Each scene shows the same named points in several views. A view is turned or mirrored, and shifted as a whole, has a little noise and may leave points out.
In the rows, zero is written as 128.

Scene 1
View 1
Zas: [134 119 134 134 150 169 123 147 150 132  58  82 141 149 107 154  94 144
 128 137  40 115  80  99  46  68 110 182 137  92 170 116 143  91  59 134
 119  81 166 163  97  36 199 166 128 109 125]
Zarib: [112 129 172 147 131 116 145 142 100 151 124 135 132 156 113 110 102 121
 118  94 123 146 140 127  92 118 139 171  88 120 166 106 126 135  77 163
 121 138 152 145  87 107 140 148 105 125 154]
nug: [121 131 167 145 128 120 148 149 102 155 128 133 136 150 107 115 107 121
 111  91 133 136 134 133  96 122 141 170  97 122 159 115 130 142  79 157
 136 140 159 151  88 111 147 144 109 130 152]
leker: [150 124 142 153 125 143 157 169 115 170 103 114 159 145  95 142 108 151
 113  99 141 124 108 134  72 103 157 166 134 116 132 134 133 138  74 135
 168 112 185 196 103  74 203 146 127 131 131]
suvib: [128 145 141 112 142 154 107 136 129 102 111 108 131 122 100 124  98  91
  99 112  37  70  82 107 106 106  62 185 121 115 187 124 160 112  78 124
 143 143 151 108  71 111 143 148 109 125 141]
lona: [124 127 151 135 138 141 132 146 123 137 100 113 136 145 108 130 100 121
 116 110  83 117 108 116  82 100 116 176 113 112 169 113 140 118  71 145
 129 121 160 145  88  84 162 152 113 121 143]
geg: [147 126 133 141 134 158 139 160 130 146  90 101 154 137  95 148 103 142
 113 114  93 102  87 120  69  91 124 173 140 110 148 132 144 121  70 129
 157 106 179 173  94  68 200 151 128 124 127]
mugov: [139 151 144 120 125 137 127 151 105 125 151 131 138 117  89 117 107  88
  85  86 106  66  99 130 130 135  88 174 118 136 159 136 156 147  89 124
 180 170 165 122  71 147 141 131 108 138 148]
Mose: [143 151 126 110 135 161 112 146 126 109 123 106 141 112  88 131 100  91
  88 108  55  47  69 114 113 112  62 180 135 123 171 142 164 125  83 111
 173 150 168 119  72 118 159 141 116 131 135]
kur: [111 135 165 136 137 128 129 136 112 130 119 126 126 149 112 115 101 108
 113 103  89 124 125 118  96 113 112 178  94 118 176 110 137 123  77 155
 122 139 149 129  80 107 135 150 105 124 155]
Geban: [124 110 166 166 133 126 161 156 111 178  90 120 147 170 114 134 105 163
 134 105 145 175 138 129  51  95 182 166 108 108 143 110 116 128  64 162
 118  98 169 196 109  56 188 157 121 119 142]
Vidi: [114 146 165 123 132 123 125 133 103 122 146 134 124 132 104 102 104  83
  96  92  91  99 121 123 124 132  92 177  89 129 179 115 147 139  86 147
 137 165 146 105  69 144 117 141  98 131 158]
lolo: [ 86 139 186 129 142 112 121 117 107 119 133 138 109 154 122  93  98  88
 118 100  75 138 147 114 110 124  98 182  66 120 198  89 134 121  75 170
  87 155 126  93  69 130  94 153  92 120 169]
vef: [137 139 143 129 130 145 132 150 115 135 122 120 143 130  96 127 104 112
  99  98  97  90  99 125 104 114 104 173 122 123 160 130 146 133  80 130
 160 142 167 142  81 111 161 141 114 130 139]
tabet: [128  99 160 175 137 137 167 160 126 187  58 104 153 182 119 152 105 192
 149 121 130 192 130 123  20  72 199 169 118  92 140 104 111 111  54 164
 108  63 176 219 121  13 216 168 131 110 132]
tola: [119 169 156 100 129 127 103 130  99  91 176 142 118 105  93  90 102  43
  71  81  71  42 104 125 166 154  42 182  92 144 193 130 163 149  97 127
 165 205 141  66  50 193  89 128  90 143 162]
levu: [120 130 159 134 139 138 129 140 121 135 107 116 131 149 110 123 101 118
 117 110  77 122 116 114  85 105 113 178 105 111 175 110 138 119  72 149
 121 126 154 136  85  92 151 152 109 121 145]
gekes: [171 140 104 120 134 181 121 168 141 124  96  89 160 108  79 160 103 120
  91 117  60  36  40 115  89  91  76 179 171 116 147 158 165 118  78  92
 200 118 189 160  88  81 213 142 134 129 116]
zudev: [127 152 148 115 131 138 116 141 111 113 143 127 129 120  95 112 102  79
  87  92  78  67 100 123 130 128  73 178 107 131 177 129 155 135  89 128
 160 167 156 104  67 144 129 139 104 135 149]
View 2
geg: [ 98 146 164 145  99 165 135 121 138 110 121  58 137 138 148 129 150 180
 137 124 116  96 142 130 148 118 142 154 107 154 168 126 149 130 149  83
 115 135 135  73 118 179 126 169 114 141 129]
gekes: [ 94 129 153 174  68 116 134  90 137  80 142  72 156 119 152 157 161 150
 153  87  77  86 171 114 162  77 150 183 121 165 165 138 170 125 153  53
 105 172 118  53  93 190 135 169 131 117 107]
suvib: [ 90 161 149 136  91 124 102 114 157 105 131  88 180 117 144 162 152 135
 144 116 101 114 156 125 144 105 159 198 150 116 148 189 136 100 130  64
 145 163 132  64 123 122  84 155 112 121 133]
lolo: [ 94 200 165  72 120 175  75 142 162 140 103 104 180 141 139 144 142 128
 124 166 137 138 141 146 109 141 135 186 165  89 129 196 100  79 107 108
 186 122 154  66 179  76  51 115  91 120 182]
tabet: [107 161 176 125 140 230 156 165 136 144 100  25  97 163 142  85 139 238
 114 165 170  98  89 145 146 177 135 105  70 156 190  94 130 151 149 120
 111  85 160 111 132 193 130 196  97 192 142]
levu: [ 94 172 162 111 110 169 110 135 152 126 115  79 156 139 145 135 145 158
 133 146 129 115 137 136 131 134 141 169 134 122 152 159 127 108 129  95
 149 125 144  73 146 128  90 149 102 135 152]
vef: [ 97 160 169 120  89 160 108 106 139 111 115  88 159 142 152 143 151 141
 138 128 103 110 167 131 130 105 130 171 135 143 145 139 142 108 133  89
 141 137 132  50 139 151 109 128 115 110 150]
kur: [ 94 177 169  98 110 173  98 129 153 130 108  89 163 142 143 138 146 145
 131 151 127 122 146 139 120 131 134 171 140 117 144 161 120  99 122 100
 160 124 144  64 157 119  83 134 101 125 162]
zudev: [ 93 169 164 109  82 140  85  96 146 105 118 110 183 133 149 162 153 108
 144 122  90 120 185 129 119  90 133 199 162 126 127 170 137  88 121  85
 159 153 129  35 150 119  86 108 114  89 161]
mugov: [ 98 164 173 109  75 150  96  89 136 103 114 110 172 143 155 157 154 109
 144 121  84 115 192 127 118  83 120 187 151 143 127 143 143  93 127  90
 154 145 126  24 150 139 105 101 119  81 163]
tola: [ 89 181 166  89  71 121  59  82 151 103 118 143 210 132 154 184 154  65
 148 121  73 132 211 128 103  69 126 224 193 109 104 192 130  59 107  84
 187 162 125  11 170  83  69  72 115  54 178]
lona: [ 96 164 162 120 106 168 114 132 150 124 114  75 154 139 144 134 148 161
 133 140 123 112 138 134 134 127 142 166 128 128 155 152 129 112 132  91
 141 130 143  73 139 142  98 153 106 135 146]
leker: [106 150 178 128 100 200 137 118 125 118 104  62 122 161 153 113 149 180
 130 135 119  96 149 133 135 119 119 134  96 170 162  91 148 132 149 107
 117 110 136  61 134 196 140 149 113 132 149]
nug: [102 177 179  92 109 201 106 124 138 132  98  86 146 160 151 124 146 152
 126 155 127 119 153 142 111 131 117 153 127 137 141 126 125 106 124 116
 155 107 146  54 165 143 104 118 104 117 176]
Geban: [106 167 182 106 126 227 137 148 136 141  95  51 113 166 147  97 141 202
 118 166 152 106 117 144 128 159 122 121  92 154 170 101 128 134 141 124
 131  89 153  85 151 174 121 158 101 159 159]
Mose: [ 91 152 155 140  74 119 104  94 149  96 131  96 179 120 149 165 157 122
 150 103  84 106 180 120 140  84 147 200 149 135 144 170 151  98 133  64
 140 168 121  45 122 142 101 140 122 101 133]
Vidi: [ 95 180 167  91  94 161  83 108 147 121 106 111 178 143 149 151 148 117
 136 143 107 126 171 136 111 108 126 187 160 115 125 167 122  84 116  99
 171 132 137  40 167 109  78 103 105  94 173]
View 3
lona: [ 95 114 128 176 109 115 100 145 117 137 162  80 133 118 157 120 121 118
 157  97 122  78 100 142 138 146 122  90 176 114  95  98 142 157 100 122
 119 110 129 161 104  94 159 111 147 154 107]
vef: [ 94 146 123 168 119 111 118 142 129 149 159  74 147 131 148 119 106 108
 140  95 110  68 104 134 128 167 130 100 180  94  71 116 149 140 101 126
 133 124 115 150 104 101 136 109 136 131  94]
tola: [174 200 125 141 116 119 154 130 154 104 140 109 195  96 157 106  27 110
 139  58 129  31 119 103 106 182 165  74 152  80  50 201 185  70  86 128
 152 136 124 143 133 122 100  79 121  56  81]
geg: [ 55 128 107 179 124  99  93 148 124 176 170  58 131 155 149 144 151 108
 136 103 107  81 101 155 128 143 106 105 192  95  82  80 127 174 103 133
 121 119 116 150  77  87 146 124 142 179  82]
lolo: [158 109 163 169  90 137 123 136 109  78 152 115 152  65 168  86  64 129
 184  81 148  62  96 118 150 160 150  74 151 135 100 138 166 120 100 116
 125 107 143 174 142 108 172  91 149 100 142]
leker: [ 39 112 131 188 120 102 118 155 114 174 169  47 115 152 130 114 149  97
 142 124  86  94  94 145 151 185 112 129 199  98  74  61 131 176 114 121
 135 124 105 149  89  99 157 136 142 162 105]
Mose: [115 175  93 153 128 103 105 138 147 154 156  83 169 136 161 148  99 115
 128  72 125  52 118 138  99 137 127  79 172  78  69 144 152 126  88 136
 127 127 121 145  94  98 112  98 129 131  62]
tabet: [ 21  41 150 212 100 113  83 157  80 160 179  49  77 134 142 108 188 116
 173 138 103 119  75 165 183 153  94 128 198 141 116  11 112 220 123 115
 110 101 122 176  89  82 212 143 165 213 145]
Zas: [ 74 100 102 179 115 105  58 144 113 159 171  77 126 134 172 158 161 129
 151  91 139  86 102 168 126  90  94  79 178 117 117  74 121 188  98 134
  92 102 135 169  80  76 167 115 156 206  89]
gekes: [ 66 177  68 161 140  88  85 143 149 197 166  61 158 177 155 174 143 107
 110  83 110  64 117 158  91 123 104  91 192  65  67 110 131 157  91 142
 120 126 110 135  63  86 107 115 129 173  39]
levu: [105 112 136 176 106 120 105 143 114 127 161  87 137 108 160 114 109 120
 162  92 130  75 100 138 140 147 124  88 172 118  96 104 145 151 102 124
 119 113 130 165 110  97 164 109 145 144 116]
zudev: [133 168 120 155 119 113 128 136 142 126 152  94 169 114 157 118  72 113
 141  75 122  51 112 122 114 168 144  85 165  89  65 153 164 110  92 130
 137 129 122 147 116 110 120  95 129 101  87]
Zarib: [101 101 160 184  99 125 131 148 105 117 160  82 127 102 143  85 103 115
 172 108 117  80  93 127 162 189 135 106 174 124  86  96 152 145 110 115
 132 116 124 163 123 107 173 114 147 125 138]
Vidi: [136 145 142 161 107 123 135 138 129 110 151  96 159  99 153  97  70 113
 157  81 124  58 105 118 135 179 147  88 164 105  73 144 166 112  98 120
 137 124 126 156 127 112 140  96 135  95 110]
kur: [118 116 145 174 104 122 115 142 117 117 157  92 142 100 158 102  96 120
 166  93 126  70 100 132 146 162 134  90 168 120  89 113 153 139 102 120
 126 113 131 165 119 102 161 104 145 128 121]
suvib: [130 158 104 154 117 112  97 136 136 133 157  98 167 117 171 142  96 125
 141  68 141  53 113 139 106 118 127  66 162  94  86 143 151 129  87 133
 117 117 132 157 104  95 129  94 136 137  75]
View 4
Mose: [129  73  74 171 208 114 120 128 135 188 100 143  75  46 138 130 101  73
 196 115  87 110 135 153 164 114 182 139 109 115 159 156  85 134 169  97
 141 184  92 127 122  88 153 157 115 102 137]
tola: [ 88  42 100 181 185 143 125 161 104 193  92 128  34 113 138 118 115  98
 158 160  27 116 145 171 168 142 189  89  67 105 131 152 126 154 149  14
 134 221  85 148  96 103 151 180  90  59 170]
tabet: [187 163 107 132  92  93  77 140 128  49 150 161 129  73 117 209 107  88
 166  46 155  47 121  72 101  94 166 235 170 164 150 141  92 115 135 202
 171 109 142 111 118 115 111 128 180 217  63]
suvib: [115  83  78 171 185 117 107 127 148 157 106 139  84  62 133 133  98  86
 192 119  93 109 144 137 170 106 201 127 120 110 144 145  86 131 150  92
 137 178  91 116 124  82 146 154  95  94 123]
vef: [143  89  92 158 170 116 112 146 118 155 111 143  75  73 132 152 113  81
 172 105  88  87 130 138 140 120 171 158 113 134 151 153 102 136 157 109
 152 172 108 135 109 107 140 156 141 135 127]
lona: [138 110  96 157 145 109  98 139 131 115 121 145  92  77 127 161 106  88
 174  98 105  82 136 115 140 109 183 163 131 131 143 145  98 126 143 121
 150 158 112 120 116 100 131 147 129 138 105]
Geban: [172 144 112 139 102 105  86 153 110  73 141 150 103  97 122 196 116  92
 152  68 123  51 123  90 102 112 162 211 144 160 144 143 108 124 136 162
 168 133 134 127 107 122 116 140 177 196  89]
geg: [164 113  82 153 174 100 105 127 131 138 122 155 102  45 132 163 104  72
 188  77 126  83 127 121 134 104 166 192 138 143 162 152  82 123 164 158
 158 149 117 123 124  98 138 142 153 165 104]
Zarib: [135 111 115 153 107 122  94 163 107  95 131 139  78 121 122 174 115 105
 143 105  82  69 135 111 123 123 178 162 118 142 128 143 121 136 128 103
 154 163 120 135  98 120 121 154 141 145 113]
mugov: [129  69  95 168 186 128 123 152 102 182 104 138  56  85 138 138 117  82
 166 124  62  97 129 158 143 135 168 142  88 131 152 160 114 142 165  78
 150 194 100 149 100 110 147 169 136 115 149]
levu: [131 109  99 155 132 116  95 141 132 111 124 143  91  88 126 162 106  96
 167 105 102  82 140 116 143 110 190 156 129 128 136 141 101 130 136 110
 150 159 112 119 114 100 129 149 120 128 107]
lolo: [ 97  97 114 161  98 134  92 160 124  88 124 129  71 140 121 159 105 121
 143 134  69  83 153 113 151 119 210 113 112 114 108 130 126 136 106  52
 135 177 107 122 102 104 121 161  88  90 115]
Zas: [154 129  74 151 161  92  92 109 169 108 124 157 126  32 126 161  92  77
 208  74 151  88 138 102 151  81 197 181 165 124 157 142  63 115 152 166
 148 136 112  96 143  80 133 130 120 147  79]
kur: [123 105 103 158 127 121  95 150 122 110 122 140  80 104 124 158 108 101
 159 111  87  83 139 118 142 117 189 143 119 126 131 141 109 134 131  92
 146 168 112 126 108 105 127 153 118 121 114]
nug: [141 109 114 152 122 121 101 163 100 110 126 140  74 113 128 172 118  96
 145 103  83  70 129 120 120 128 169 169 112 146 134 147 121 137 137 105
 156 165 118 142  96 122 127 156 152 149 119]
gekes: [161  86  60 165 241  98 125 111 140 205 104 158  94   2 143 135 103  50
 220  86 118 109 123 154 157 103 165 178 126 129 184 164  64 128 195 152
 152 168  98 124 133  82 158 148 144 142 124]
leker: [177 117 100 146 154 104 107 146 104 131 126 154  91  64 132 176 117  72
 168  71 114  70 116 120 108 120 147 209 129 160 163 161 101 130 165 162
 168 147 126 140 107 118 133 147 185 190 110]
View 5
kur: [150 125 122 143 155 156 130 153 116 145 156 142 108 121 129 149 132 113
 126 129 157 102 124 118 114 100 152 111 159 150 180 143 120 124  70 171
 136 109 119 114 114 150  94 133 102 144 123]
levu: [144 115 123 147 148 156 136 146 122 142 147 141 109 128 137 147 130 105
 119 129 157 105 127 120 104 106 156 108 168 154 161 142 109 142  69 175
 134 109 111 121 117 132 103 145  96 143 126]
Vidi: [169 135 130 121 159 163 140 160 106 139 152 157 116 102 120 145 144 110
 123 121 144  82 107 101 124  94 153 111 152 134 208 156 144 103  72 153
 156 121 138 115 102 179  86 119 109 150 101]
Geban: [102 101 104 155 129 131  97 129 115 160 161 112  92 171 136 160 106 125
 124 135 165 150 145 141 135 105 180 109 140 192 137 129  46 165  80 199
 125  91 105  91  80  90 159 148  95 106 136]
zudev: [180 128 138 117 159 168 170 158 105 126 133 174 122 102 123 137 151  94
 107 122 137  78  99  85 116 104 159 108 177 125 195 170 147 114  76 142
 168 141 140 128  98 176  85 126 101 152  90]
suvib: [177 113 138 137 157 167 180 153 121 124 120 171 119 109 142 131 149  81
 102 125 148  80 106  92  82 112 151 109 204 129 163 164 142 137  66 154
 150 138 114 149 129 151  76 149  87 160 112]
nug: [135 123 115 130 144 145 115 145 107 151 162 137 106 135 120 152 126 121
 126 130 151 116 125 120 141  98 168 109 136 161 182 143  98 126  79 172
 146 108 130  96  83 144 125 125 107 123 111]
Zas: [134  82 128 170 141 148 164 132 136 133 113 138 104 153 166 139 124  81
  99 139 165 123 133 122  64 129 163 103 215 167  98 143  78 194  63 192
 123 120  80 149 133  79 116 184  66 141 147]
Zarib: [134 126 114 137 147 146 106 148 112 153 166 130 105 131 122 158 124 126
 133 130 155 116 130 125 133  96 160 110 134 160 184 138 102 123  73 177
 136  99 127  95  94 142 117 128 109 130 122]
vef: [154 113 130 126 146 153 160 144 106 134 130 161 113 127 134 139 137  90
 103 129 142 101 109  95 120 108 171 109 173 148 165 164 108 142  80 162
 161 134 126 123  83 142 116 135  93 131  99]
tola: [205 149 143  97 173 182 175 171  96 122 140 188 131  69 108 134 168  95
 116 116 126  47  84  68 125  92 146 112 164 101 242 179 193  74  74 120
 184 150 160 129  99 223  55 101 117 168  73]
mugov: [172 125 136 106 150 162 168 149  96 127 129 174 119 111 119 136 149  94
 104 124 130  84  97  79 134 102 171 108 165 132 194 175 133 117  84 139
 180 147 145 120  72 172 109 118 102 135  78]
gekes: [165  78 149 129 137 154 226 127 107 107  73 188 120 146 160 120 144  47
  66 134 130 103  97  68  84 138 190  98 234 145 106 191  88 193  83 153
 181 177 109 162  81 106 134 168  63 128  89]
leker: [117  95 117 134 126 133 142 123 102 144 132 139 105 166 139 149 119 101
 101 136 143 137 126 107 137 114 195 105 157 180 131 156  51 172  88 181
 157 129 117 102  54 103 169 145  86 100 104]
geg: [133  91 126 145 132 142 163 128 113 134 118 149 108 157 149 140 124  88
  96 135 147 124 121 104 104 123 180 103 189 168 120 157  70 179  79 178
 149 134 105 128  86  98 143 159  78 121 114]
lona: [143 108 126 146 145 153 142 143 119 140 138 142 108 134 138 145 130 100
 114 131 155 110 125 116 103 110 162 108 171 155 151 146 100 148  71 176
 139 115 110 123 109 125 111 148  91 137 124]
lolo: [160 143 120 144 166 167 108 167 128 149 177 134 110  97 118 156 137 129
 142 123 164  86 127 130 108  86 130 115 147 138 213 131 155  93  60 168
 122  89 125 112 141 175  59 123 116 166 133]

Which points are out of place in each view (at most two, in the order of its rows)? Write none if all are in place.
view 1 -> none
view 2 -> suvib
view 3 -> geg
view 4 -> none
view 5 -> gekes

Scene 2
View 1
kubob: [129 115 131  98 161 132 119 135 123  93 145 118 135 193 121 133 125 142
 105 144  96  87 117 139 188 148 135 166 148 139 153 106 102 146 147 146
 130 163 176 124  75 112 110 181 131 122 170]
foled: [141 152 139 171  83 172  98  93 129 148 185 142 198 191 109 122  94 119
  81 118 125 117 148 140 133 137 135 123 142 179  42 149 113 134  93 119
 142 117 106 111 157 144 100 164 114 125 154]
satig: [130 218 133 165  47 179  65  84 136 186 183 166 200 171  98 182  66  78
 120 105 138 132 146 146 132 156 167 144 166 181  79 143 109 118  66  76
 163 116 115 110 187 130  76 136 108 121 207]
rusis: [175 172 104 139  81 156  81 113 172 105 196 134 142 183  98 149 116 125
  90 143 108  79 136 164 208 148 159 142 158 163  91  94 111 135  90 137
 114 162 159 112 117 145  47 189 135 148 164]
fum: [111  77 151  93 195 126 144 140  98  90 129 115 145 201 130 107 131 156
  99 146  93  94 114 125 163 137 113 165 135 136 147 125 100 153 174 155
 135 150 163 126  62 103 146 179 127 108 156]
Kolep: [139 146 139 159  93 168 103  96 127 141 181 140 190 192 113 125  97 123
  87 121 121 115 145 140 138 137 136 129 142 176  54 147 111 136 101 122
 143 124 114 112 145 140 100 165 117 124 155]
dules: [110 153 136 101 141 138 102 127 120 128 142 136 147 183 114 164 103 118
 127 132 109 106 120 138 172 159 149 174 160 143 166 114 101 139 133 116
 147 150 167 123 102 103 107 155 124 115 203]
Lemi: [155 175 120 152  75 165  82  99 153 138 190 145 171 184 101 149 101 115
  94 125 119 102 144 153 172 147 153 138 154 171  74 119 112 131  84 119
 133 139 133 112 146 141  69 172 126 136 171]
timal: [129 145 135 122 122 149 104 116 128 125 158 135 161 187 114 143 104 126
 106 130 111 103 131 139 164 147 143 156 151 154 121 123 107 139 120 123
 139 143 150 118 115 121 102 166 122 122 179]
debe: [ 86 113 168 131 157 148 131 112  78 148 132 134 197 197 131 120  97 128
 109 116 116 131 131 113 104 138 118 152 137 159 115 165 104 143 150 115
 165 114 121 122 124 106 162 144 107  94 173]
nineg: [148 106 139 153 123 156 122 108 124 110 177 125 180 205 116  91 119 147
  67 135 108  99 143 138 152 125 120 125 129 167  51 139 112 144 123 149
 127 134 123 116 115 141 112 186 126 126 128]
toka: [126 146 136 131 119 150 102 112 123 132 161 135 168 187 114 142 100 122
 106 128 113 111 132 139 156 147 141 153 151 158 110 130 105 138 118 121
 142 140 142 119 121 121 106 163 121 118 178]
View 2
debe: [116 141 103  61 115  57  77 140 138 134  95  80  94 167 191 140 120 128
 101 115 101 125 178 156 141 141 141 116 172 128 202 125 115 107  80 101
 111 102 105 103 178 137 155 136 146 125 204]
satig: [153 118 149 131  81  76 151 114 149 177  83 131  65 186 136 142 157 174
  85 181 161 180 132 187 134  85 147 141 128  38 164  77 172  93  96 176
 122 122 117 193 134 123 155 128 104 125 208]
dules: [109 135 113  90 131  83 152 124 173 139 103 108 138 141 153 167 111 113
 137 118  96 140 148 104 138 118 119 141 146 109 168 153 115  98 101 164
 119 139 115 127 156 114 128 168 120 107 165]
rusis: [152 123 118 168 101 115 185 102 209 140  77 128 155 138 140 155 148 131
 104 108 116 111  89 108 155 122 145 193 152 106 155  84 141 126 132 169
 115 163 128 183 105 109 146 138 101 150 137]
kubob: [113 143  95  99 134  92 144 124 191 119  96  98 169 127 169 163 108  97
 133  81  74  98 134  85 149 147 126 160 167 151 173 147 100 120 111 138
 115 150 117 115 147 115 134 164 127 128 142]
fum: [101 151  79  66 143  78  96 139 178 106  98  74 162 129 198 154  97  88
 129  61  54  80 160  90 153 167 128 141 189 184 192 154  81 125 101  97
 110 130 109  76 170 125 139 158 149 129 153]
foled: [157 125 118 135  82  86 115 117 161 149  70 106  87 173 171 131 160 155
  68 132 133 125 128 173 151 128 165 158 167  98 180  55 152 122 102 117
 111 120 113 170 131 130 170 110 122 158 191]
View 3
Kolep: [110 123 120 157  60 136 132 149 128 110 133 146 159  89  92 128 133 118
 111  51 116 152 122 164 123 167 140 104 144 159  98 156  68 155  74 113
 114 129 106  93 104  81 168 200 143 160 135]
satig: [105 147  90 174  43 105 112 128 103 148 161 168 161  53  89 115 188  99
 148  62  59 155 146 177 135 222 144  72 151 148  68 113  28 172  70 120
  99 101 127  92  74 115 191 188 121 171  95]
Lemi: [ 99 130 125 166  55 141 125 137 130 121 141 170 154  72 106 139 141 118
 118  59  88 145 125 151 144 167 174 120 161 143 103 142  52 177  57 109
  90 131 112  95  90 120 149 181 128 161 142]
dules: [144 162 158 124 100 124 140 140 130 175 125 121 126  61 117 149 155 109
 155 136  97 117  86 137 154 146 159 135 153 114 115 136  88 155 110 121
 101 126 149 119 132 112 128 162 119 125 151]
foled: [107 119 109 161  56 135 129 150 123 102 134 147 165  94  85 120 131 117
 105  40 120 158 128 170 116 174 131  93 137 169  95 159  67 155  71 114
 119 130  99  90 102  71 179 207 148 166 129]
fum: [159 143 185 102 122 146 162 160 149 146  91  88 121 101 116 158 106 126
 122 130 162 113  57 127 136  99 137 158 133 128 140 176 136 132 124 119
 128 149 131 121 173  66 111 182 145 114 185]
rusis: [ 94 124 145 162  56 158 127 136 146 115 137 180 144  71 124 157 123 125
 111  72  83 135 116 128 167 138 207 150 177 127 120 148  55 190  46 104
  74 149 111 100  89 143 120 162 121 155 167]
debe: [156 149 136 120 103 117 149 156 120 150 113  87 143  92  85 123 145 109
 136 105 147 135  91 168 110 160  94  98 117 154 103 156 110 122 126 128
 145 120 131 109 150  41 168 207 147 135 133]
timal: [130 143 147 138  86 134 139 144 132 144 125 133 137  76 110 145 139 117
 133 100 108 129  99 144 143 147 157 128 149 131 113 148  84 157  92 117
 105 132 128 107 122 102 138 178 129 139 153]
toka: [129 144 140 139  81 131 137 143 128 142 128 134 142  78 106 138 141 114
 131  95 109 134 102 148 138 156 151 122 145 138 108 146  81 158  92 117
 108 131 128 106 121  96 146 184 132 145 144]
nineg: [114 110 141 149  73 158 144 157 143  90 116 138 152 110  98 141  99 127
  86  52 148 146 107 150 124 129 145 131 139 162 119 179  97 151  75 110
 121 151  95  97 124  71 145 200 152 152 166]
View 4
Kolep: [110  81 141 101 124 115 113 180 113 147  93 136 150 145 158 143 158 128
  95 137 126 119 118  87 172 133 114 123 113 126 110 171  98 144 180 138
 131 152 108 104 113 116 137 155 141  79 115]
timal: [124  77 134 124 167 109 114 161 128 167 115 139 179 141 143 147 166 115
  79 139 116 128 107  93 150 133 144 103  84 125 117 186  80 150 143 122
 122 142 114 116 136 136 157 153 138 103 121]
satig: [ 86  52 111  87 113  98 120 153  98 144  83 116 111 146 152 189 134 154
 102 138 124  89  84 102 224 135 106 152 128 118  82 206  59 171 177 170
 136 140 147 106  60  94 131 194 113  88 171]
kubob: [144  87 141 145 203 113 113 160 144 186 134 151 219 138 138 136 177  95
  61 139 107 146 111  91 115 134 169  79  54 125 134 182  81 144 121  98
 115 140 101 124 175 155 176 134 145 115 108]
Lemi: [121  80 133 103 138 102 122 186 108 159  82 153 171 159 153 176 157 131
  96 133 112 111  96  70 187 137 147 119 129 105 104 183  75 169 185 150
 136 140 106 120 119 112 137 167 142  83 144]
foled: [109  84 148  90 106 118 111 189 104 136  84 138 140 151 163 141 156 134
 103 135 126 114 120  77 180 132 109 131 131 125 109 167 106 143 194 142
 133 155 100 101 106 107 127 155 144  70 114]
dules: [123  71 125 138 191 107 112 142 135 179 134 128 189 133 135 147 165 108
  65 143 116 132 101 107 139 133 148  98  57 130 120 198  69 146 114 115
 116 142 125 120 139 147 172 152 127 117 130]
nineg: [131 103 164 106 128 127 110 203 122 148  97 153 182 149 163 116 176 114
  95 136 120 138 136  68 139 132 129 103 113 127 129 148 121 129 186 117
 126 159  77 105 153 127 140 130 164  72  83]
fum: [141  94 153 148 197 128 103 156 150 178 150 139 211 125 139  93 188  84
  60 144 119 163 135 104  86 131 143  75  38 148 146 165 111 116 110  76
 105 154  94 112 180 169 180 113 149 111  73]
toka: [120  77 135 119 156 112 114 165 123 164 113 134 169 139 145 144 160 118
  81 139 118 124 109  95 155 134 132 111  86 127 116 184  84 146 148 126
 124 145 114 114 129 133 155 153 135  98 121]
rusis: [144  87 134 118 169  94 131 197 117 174  82 175 212 167 148 190 162 121
  87 128  97 113  89  50 174 141 195  99 130  87 111 185  62 181 184 147
 135 129  91 133 154 119 146 167 152  92 147]

Which points are out of place in each view (at most two, in the order of its rows)? Write none if all are in place.
view 1 -> none
view 2 -> fum
view 3 -> foled
view 4 -> Kolep, dules
